Each row is a point on a landscape with many peaks, with its height.
A climber steps from a point to the highest of its 3 nearest points, and stops where none of them is higher. Distance is the straight distance between rows; heights are no part of it.
kerop h=330: [147 123 137 124  98 153 114 111 138 192 108 118 113 169 147 122 117  92
 149]
gifib h=396: [147 101 114 105 115 127 100 197  82 107  74  69 129 121 132 119 177 146
 109]
Dazu h=596: [125 150 145 113 173 136 124 123 158 150  84 109 173 155  99 122  79  86
 116]
fol h=665: [132 149 138 167  90 166 144  59 173 210 159 164 105 154 147 152 100 121
 175]
seduk h=609: [116  95  79 165  75  81 124 138  74 114 160 137  80 105 210 101 188 194
 140]
ganut h=475: [141 145 143 133 135 157 136  96 155 181  98 121 141 165 111 128  92  76
 133]
laseg h=611: [134 114 140 110 127 115 117 155 125 123 123 113 119 123 127 129 132 117
 129]
nubo h=468: [134 110 123  99 126 125 102 191  79  79  82  83 142 110 114 124 173 141
 103]
Bugap h=462: [125 143 128  88 167 106 116 167 111  84 107  94 182 122  75 121 100 123
  89]
panu h=660: [120 152 144 154 151 128 162  91 181 155 169 161 128 123 123 155  87 118
 154]
sare h=427: [117 118  86 123  91  95 134 145  63  55 185 137  74  74 153 117 201 187
 117]
peg h=631: [147 125 143 111 146 145 112 152 125 153  76  98 143 159 111 113 101  93
 121]
Pizu h=386: [125 122 118 106 121  95 129 156  83  45 172 125 120  81 108 124 179 159
  99]
kipe h=407: [130 120 120  89 135 123 114 192  67  62  83  83 153 112  99 115 175 159
  87]
masal h=484: [126 120 135  94 146 109 112 168  96  64 110  94 159 109  95 125 143 132
  94]
Debe h=602: [127 115 140 115 142 102 124 141 135 109 148 129 123 109 131 135 122 122
 122]
div h=527: [104 162 132 139 182 126 133  99 187 158 103 144 180 166 102 119  77  90
 112]
mub h=622: [107 171 143 178 147 176 156  53 197 192 129 171 144 154 118 137  88 101
 165]
pige h=202: [141  94 113 115 102 123 100 178  95 137  98  92 106 126 154 116 175 133
 126]
Mas h=452: [134 132 136  92 157 119 107 169 116  98  80  83 178 131  97 107 105 116
  96]
mibo h=501: [126 111 115 121 115  92 127 143  81  50 194 151 100  82 128 134 162 175
 118]
kov h=385: [131 106 106 101 112 116 116 190  70  74  90  88 121 109 137 120 207 168
  92]
Moz h=280: [143  88 103 128  88 119 112 141 113 149 124 122  87 122 180 118 163 150
 148]
vebo h=621: [134 122 129 157  98 139 131  91 158 184 164 150  95 143 167 150 105 133
 168]
Mun h=327: [137 127 141 138 119 149 128 103 156 184 123 136 121 152 141 140  99 108
 146]
bufip h=55: [135 148 140 161  99 212 143  45 168 216 118 158 125 170 131 140 115  99
 164]
raden h=642: [119 152 145 152 152 154 154  82 183 173 131 157 142 157 113 132  89  89
 151]
bolur h=329: [119 126 126  85 135 106 125 174  68  33 133 108 146  92  91 130 173 170
  82]
Riru h=458: [122 115 125  79 148 111 114 174  82  49  97  87 178 103  82 118 143 149
  84]
nis h=570: [131 113 135 138 112 103 136 128 130 112 179 155  92 102 157 147 121 149
 148]
niv h=632: [108 157 143 144 171 118 144 105 173 138 141 142 151 128 112 137  80 110
 132]
pabin h=555: [126 107 124 119 120  94 131 147  93  80 170 140 107  96 131 136 152 154
 126]
dedar h=553: [144 111 114 135  90 126 122 123 130 156 141 141  93 135 169 139 131 139
 151]
Nir h=371: [134 100 109 116 104 106 110 160  95 104 130 114 113 109 155 125 165 149
 131]
zal h=654: [130 127 140 145 126 127 139 102 158 142 177 151 113 122 148 159 100 133
 160]
nozar h=504: [142 104 116 136  85  93 112 126 112 119 167 147  73 113 184 129 143 162
 157]
Fes h=635: [106 174 135 180 165 156 169  63 203 168 157 175 144 135 120 143  72 115
 164]
kubu h=201: [155 110 134 115 116 152 108 142 131 166  83 107 116 165 138 114 123  96
 131]
Mogub h=658: [120 151 140 167 121 201 146  54 179 207 124 163 125 168 114 131  97  99
 151]
vebu h=634: [140 107 130 132 116 129 123 130 136 136 145 134 104 129 157 136 112 125
 142]
sarez h=497: [141 109 133  93 137 112 113 174  90  88 111 101 130 111 119 121 155 145
 110]
falo h=515: [123 112 121 111 124  99 122 170  89  70 140 125 132 106 114 120 158 150
 107]
meku h=447: [123 152 149 154 130 205 136  63 170 209  81 132 143 186 102 122 104  79
 137]
gotup h=487: [129 103 106 134  93  88 128 138  84  86 176 139  75  94 174 125 165 178
 131]
gopup h=656: [125 150 149 164 135 150 149  70 172 177 165 172 116 136 125 159  89 120
 164]
pudal h=448: [ 95 191 117 168 183 163 167  61 195 176 112 160 181 172  91 119  92  88
 131]
Rel h=652: [111 165 138 167 156 148 161  86 184 170 146 161 150 137 124 137  85 107
 145]
lidem h=599: [122 166 132 112 176 125 124 137 151 133  76 106 187 158  91 110  74  96
 101]
Dut h=422: [121 112 105 111 111 106 124 177  60  69 135 114 111  87 122 120 196 168
  99]
sil h=610: [120 142 139 116 165 111 133 133 148 114 112 117 169 132 114 130  90  98
 117]
Vit h=477: [116 166 132 140 169 158 136  85 174 176  83 129 183 174  91 119  83  83
 116]
vozik h=627: [154 133 145 131 104 195 122  96 147 207  81 112 130 179 118 116 109  63
 131]
zumur h=600: [122 134 145 133 139  99 147 118 146  99 177 157 117  97 131 145 108 140
 133]
tefu h=344: [120  98 105 119 102 103 110 172  78  90 131 114  98  97 158 113 210 174
 108]
teso h=589: [130 123 140 118 134  99 133 134 117  78 165 151 125  96 119 130 123 147
 123]
nezi h=417: [136  97 105 127  91  96 113 151 103 118 142 126  83 103 168 122 166 154
 136]

For each start below, name the point where the climber stops.
div | panu
Vit | panu
lidem | panu

Call two points neighbours if one is among the 3 nearest of the other. Go from one point of each pair to the other, from neighbour to neighbour, staying as high as possible. Name the lowest point that can't be avoided.
fol / vozik | ganut
vebu / seduk | nozar
Mogub / fol | mub
panu / fol | gopup
